Each scene shows the same named points in several views. A view is turned or mirrored, and shifted as a whole, has a little noise and may leave points out.
In the rows, 100 means zero.

Scene 1
View 1
mefuf: 105,124,70,127,97,110,91,115,95,98,117,91,78,110,78,95,101,108,89,109,127,86,101,95,75,83,130,104,103,98,91,90,117,106,102,88,88,139,107,112,78,87,95,111,46,125
noba: 105,106,113,117,95,112,107,99,108,97,120,136,88,89,81,91,111,113,86,88,112,103,98,102,100,85,100,119,94,86,118,95,129,81,75,99,92,104,81,105,64,71,88,101,83,112
kibez: 102,106,83,116,94,104,103,112,101,112,122,107,90,97,91,96,113,119,100,98,118,91,85,94,78,93,117,108,98,87,97,99,108,101,87,91,94,117,88,113,67,89,88,111,76,113
vovu: 117,130,92,108,90,116,115,126,91,106,117,101,96,127,87,123,106,87,101,98,123,102,93,115,98,91,119,119,99,98,95,89,107,93,89,104,84,138,107,112,107,92,105,114,88,106
kef: 108,104,109,114,95,109,109,101,106,109,122,131,94,93,85,94,111,112,93,87,113,103,90,100,92,89,104,118,98,83,108,100,117,85,79,100,94,104,81,106,66,79,86,103,88,110
Vik: 107,109,111,115,92,112,106,100,106,102,120,135,90,90,83,94,111,111,91,86,113,104,96,105,96,88,104,119,94,83,116,97,126,80,75,101,91,105,84,106,66,73,91,100,84,109
kese: 109,119,85,113,92,111,106,120,95,111,119,100,92,114,89,109,110,103,99,98,120,93,88,104,86,92,118,112,101,93,96,93,107,97,90,96,90,128,99,108,86,92,94,115,76,109
vipev: 119,109,114,92,88,109,138,116,100,118,117,129,112,115,97,124,117,89,106,85,109,110,78,118,110,98,98,129,96,83,109,98,103,78,71,109,92,111,80,109,98,91,97,107,125,91
Siru: 99,93,108,112,94,104,116,100,109,115,120,136,98,85,92,90,119,117,97,85,107,99,81,98,94,96,98,118,96,75,113,103,116,85,71,98,96,92,69,107,58,81,80,103,101,104
tenuz: 124,123,109,99,88,114,130,121,93,114,116,119,107,128,95,132,114,78,105,89,114,112,82,123,110,95,106,127,97,94,105,94,106,76,78,110,86,127,94,110,114,93,104,110,115,98
vipud: 97,94,103,112,91,105,111,100,113,112,123,131,96,84,89,88,118,121,97,87,108,98,82,96,91,93,99,114,95,77,109,103,115,90,72,97,95,93,75,106,55,85,82,103,94,107
dosuz: 105,108,81,108,93,104,115,118,98,118,118,99,100,109,95,106,117,108,104,99,115,92,79,98,84,97,113,114,98,86,94,101,102,99,89,94,91,120,90,113,81,99,92,115,88,107
rapu: 152,161,125,91,86,129,139,132,80,97,111,117,104,165,83,163,95,38,101,93,128,127,103,150,140,83,110,145,99,113,109,70,112,59,80,124,69,157,119,105,157,83,127,108,117,95
sokez: 115,126,101,111,91,115,112,113,96,101,116,113,91,116,83,110,105,92,93,96,120,102,98,110,100,86,112,118,98,96,103,89,116,88,86,101,85,128,98,104,94,82,98,107,84,109
kosaz: 108,105,118,106,91,109,121,99,105,109,121,137,99,93,89,103,114,107,95,84,111,108,87,108,103,93,95,122,96,82,114,97,120,80,70,103,89,100,81,103,75,78,87,100,102,105
tosa: 116,118,110,107,92,114,115,110,98,104,118,125,94,110,88,111,108,94,92,90,117,106,97,114,105,86,104,122,96,91,111,93,120,80,77,105,88,117,90,106,89,77,100,106,95,107
tuzed: 103,97,104,111,94,103,114,103,107,113,123,126,99,91,93,95,119,116,98,87,111,98,81,99,89,95,103,118,97,83,109,102,116,87,75,97,94,98,79,112,64,84,86,108,96,106
View 2
vovu: 84,78,109,86,78,75,90,118,86,86,84,121,108,109,91,80,87,102,79,114,111,101,87,106,118,97,136,113,106,101,100,93,75,88,102,112,117,84,131,125,105,116,108,107,102,96
vipud: 85,99,121,120,109,66,106,84,112,103,113,117,117,84,101,81,91,87,118,100,112,112,131,101,115,100,105,114,118,91,109,113,124,114,93,92,102,109,137,137,91,110,120,91,98,106
kese: 80,82,109,97,86,68,95,109,98,90,100,117,112,97,101,80,82,99,88,100,109,109,94,112,102,101,133,113,111,95,101,98,91,95,101,105,117,92,130,130,99,119,116,101,107,94
noba: 97,90,107,112,111,68,95,81,105,103,101,114,116,94,97,73,83,82,114,108,107,110,117,115,120,97,103,119,124,88,114,106,105,114,94,98,102,119,136,137,95,104,103,98,97,111
kef: 88,94,111,112,108,68,101,86,104,102,104,115,113,96,97,78,86,87,113,105,109,110,119,111,118,97,109,115,120,94,108,108,107,111,93,95,103,109,138,135,96,110,110,94,100,108
tenuz: 89,87,124,89,87,81,93,114,88,91,73,128,100,116,77,91,101,111,92,129,122,92,111,93,144,101,127,104,105,115,100,93,79,93,96,106,111,78,132,116,103,106,99,109,97,102
dosuz: 78,86,118,101,82,67,102,112,104,92,110,123,113,92,97,85,89,101,89,99,113,111,105,102,104,105,130,111,107,98,98,101,103,97,98,105,115,88,129,129,96,120,128,92,105,93
mefuf: 81,76,92,97,86,62,97,106,95,87,110,108,119,95,117,62,63,84,73,86,96,120,72,131,80,95,137,128,112,83,107,102,83,94,105,109,122,104,131,142,99,130,120,100,113,85
tuzed: 88,94,119,112,104,67,101,90,109,101,107,121,115,91,99,84,91,88,110,101,114,111,129,103,115,98,111,109,117,97,107,112,116,111,94,96,103,106,137,133,96,109,118,91,98,105
Siru: 89,99,123,119,106,65,103,84,113,104,107,121,113,88,100,85,94,90,120,103,116,113,136,101,120,98,102,111,119,95,105,111,121,114,92,94,100,108,138,137,91,106,119,89,99,111
Vik: 100,94,112,109,115,72,95,78,98,99,92,116,113,101,91,75,87,83,118,116,110,102,121,112,135,95,102,118,121,95,114,107,96,117,92,97,98,114,138,131,96,101,95,102,96,114
sokez: 89,79,104,97,93,73,90,106,88,89,85,121,111,110,94,76,84,93,90,114,109,102,93,113,124,97,126,117,112,99,104,97,78,94,101,106,110,94,134,127,100,110,102,106,102,98
kosaz: 95,97,120,109,109,73,97,84,103,98,91,121,110,100,94,82,96,87,116,117,114,105,130,104,133,97,104,111,119,101,111,108,105,110,92,97,102,107,138,132,96,100,105,99,94,109
kibez: 79,87,111,109,95,65,102,101,106,93,113,117,118,89,105,78,81,93,100,90,108,117,108,111,97,101,124,113,115,90,102,107,107,102,100,103,111,100,131,138,98,119,126,91,105,96
View 3
vipud: 96,132,98,132,88,85,132,80,79,118,104,106,67,85,82,84,116,93,106,119,91,101,117,100,125,122,87,129,98,76,103,114,115,101,100,111,99,103,86,120,86,113,105,108,71,76
tuzed: 98,125,96,120,95,87,125,82,79,118,108,103,65,84,88,91,116,92,104,122,88,100,117,99,125,119,85,123,95,77,103,109,120,102,100,107,101,104,89,124,91,113,106,101,77,80
vovu: 112,115,92,99,119,111,102,99,89,102,113,83,81,89,102,124,95,105,107,126,67,123,109,98,108,110,73,95,86,82,96,94,124,85,109,107,102,96,90,142,102,101,105,74,116,122
rapu: 121,93,88,63,141,125,64,148,96,81,111,53,73,85,137,142,80,133,108,141,68,122,122,85,93,76,68,77,88,49,62,68,158,65,97,79,74,109,104,170,129,117,99,46,164,155
dosuz: 100,115,97,113,110,98,118,82,85,117,116,102,72,91,93,107,111,95,107,122,65,125,106,100,118,115,84,106,87,95,109,105,116,90,109,115,109,92,84,132,87,100,108,96,93,104
vipev: 97,101,94,103,105,93,103,103,85,119,115,93,55,87,107,92,113,110,107,137,83,103,122,85,121,96,86,120,93,64,82,96,147,86,88,95,81,101,97,147,94,115,102,89,109,96
Vik: 107,137,97,126,94,95,124,92,79,105,96,89,75,80,91,99,102,94,106,116,95,96,123,105,119,121,79,118,94,63,101,108,117,107,99,104,98,106,87,118,101,118,105,94,80,84
kef: 104,136,97,125,96,91,124,84,81,108,101,97,73,80,88,97,108,93,106,119,90,100,119,105,123,119,79,120,96,70,100,110,116,104,101,106,102,106,91,122,94,117,103,99,79,83
tenuz: 105,101,91,96,113,102,98,109,88,109,113,84,61,87,114,106,107,114,106,136,78,112,119,92,114,93,83,106,89,69,82,90,143,81,94,95,86,101,95,150,101,113,102,78,118,113
noba: 108,142,98,129,93,94,125,90,79,104,95,91,77,79,86,99,103,94,104,118,95,93,121,103,121,120,77,119,93,61,98,112,116,104,101,109,96,110,90,118,102,120,105,97,78,83
kibez: 103,126,95,120,103,97,121,76,85,113,108,104,83,90,85,106,108,92,107,117,69,120,106,104,121,122,80,110,91,89,113,110,104,96,113,118,112,93,81,121,88,101,110,98,82,99
tosa: 109,127,93,110,104,99,108,103,85,103,101,86,76,82,97,109,99,104,106,123,86,106,122,101,115,109,78,111,92,63,90,98,125,98,97,101,91,108,91,131,105,117,103,84,97,100
mefuf: 118,143,96,116,117,112,121,86,88,96,107,91,105,86,83,136,88,88,110,104,62,133,104,111,108,132,69,89,84,93,121,108,91,94,128,124,123,93,76,117,100,95,112,84,87,117
kosaz: 103,127,96,121,93,91,118,94,80,110,101,95,65,82,95,89,112,98,104,125,96,95,122,97,121,109,84,123,94,63,92,105,129,101,93,100,91,109,96,130,97,122,104,97,84,83
kese: 106,126,98,112,110,103,113,90,84,106,111,94,82,91,91,117,102,97,109,119,66,126,109,104,114,118,75,101,86,87,106,102,111,91,113,111,111,93,84,129,94,100,109,86,96,113
Siru: 97,126,99,128,88,87,129,83,77,119,106,105,65,83,86,82,115,92,106,123,92,94,117,98,128,117,85,130,94,72,102,111,123,104,93,106,98,100,89,123,87,114,107,104,70,77
sokez: 110,127,94,108,111,102,107,100,86,99,105,83,84,83,99,121,96,103,107,121,77,114,116,104,113,110,74,101,93,71,94,101,121,94,104,101,100,103,87,133,104,110,106,81,102,109
View 4
vovu: 123,101,107,102,122,111,114,100,86,85,115,115,98,102,68,119,86,109,110,128,95,108,87,118,98,105,104,96,112,85,113,80,127,98,110,107,112,100,80,106,74,109,86,107,93,96
rapu: 138,95,83,121,126,92,147,87,73,60,123,119,62,113,38,71,89,140,85,126,105,82,78,151,76,77,106,100,113,28,108,70,179,101,117,126,113,119,67,72,66,152,45,120,68,100
vipev: 132,110,86,97,104,122,107,99,95,96,119,105,89,90,72,98,91,91,102,105,103,112,106,110,87,84,93,121,113,60,87,90,110,87,95,100,105,85,112,88,97,105,83,107,106,83
vipud: 119,99,104,87,103,126,95,105,100,105,121,105,112,90,86,126,84,86,115,114,94,122,101,99,104,100,96,106,109,103,96,95,85,85,96,92,104,84,113,116,95,85,114,98,113,88
kese: 115,97,114,97,116,115,104,104,88,95,114,109,107,96,79,129,83,99,116,128,93,118,87,106,106,111,106,93,110,101,114,87,107,98,106,103,111,94,84,119,76,99,99,104,101,93
tosa: 129,90,91,94,107,110,111,103,94,90,128,110,94,97,78,106,80,108,106,128,93,105,97,115,100,88,96,109,105,88,95,96,109,83,105,104,104,95,104,109,88,100,107,101,100,99
tenuz: 132,106,93,102,113,115,115,99,88,89,117,108,89,99,66,100,88,102,106,113,102,106,94,118,85,92,99,109,113,62,98,83,126,94,101,105,106,97,96,89,83,117,77,107,99,90
sokez: 121,88,101,98,118,111,113,103,91,85,124,113,98,98,75,116,80,111,110,133,93,109,91,116,103,95,100,102,108,94,106,88,113,89,108,108,111,99,91,113,81,105,99,104,95,99
noba: 123,80,90,85,102,115,100,111,101,97,131,109,105,92,89,114,77,100,109,131,91,111,103,103,110,87,93,111,106,111,92,100,86,72,102,94,99,85,118,125,93,87,131,98,104,102
kosaz: 128,91,86,90,97,119,104,103,98,99,128,108,102,88,82,108,81,93,107,120,98,113,106,105,98,88,94,120,109,92,85,98,92,73,97,97,101,83,121,110,97,93,115,97,106,94
kibez: 115,98,115,92,112,122,95,108,93,101,115,109,113,89,87,138,84,90,120,127,90,125,96,97,106,112,100,95,108,114,111,93,89,89,102,97,108,91,95,123,86,87,113,100,108,92
dosuz: 116,109,117,91,117,120,98,105,91,101,111,110,108,91,79,134,88,89,116,116,94,120,90,102,101,109,102,97,111,97,111,86,103,98,100,102,109,91,91,112,83,95,96,100,108,88

In a view up to two points have been moved. Name them for each view, in the order of its rows, or write none.
view 1 => rapu
view 2 => Vik
view 3 => none
view 4 => vipud
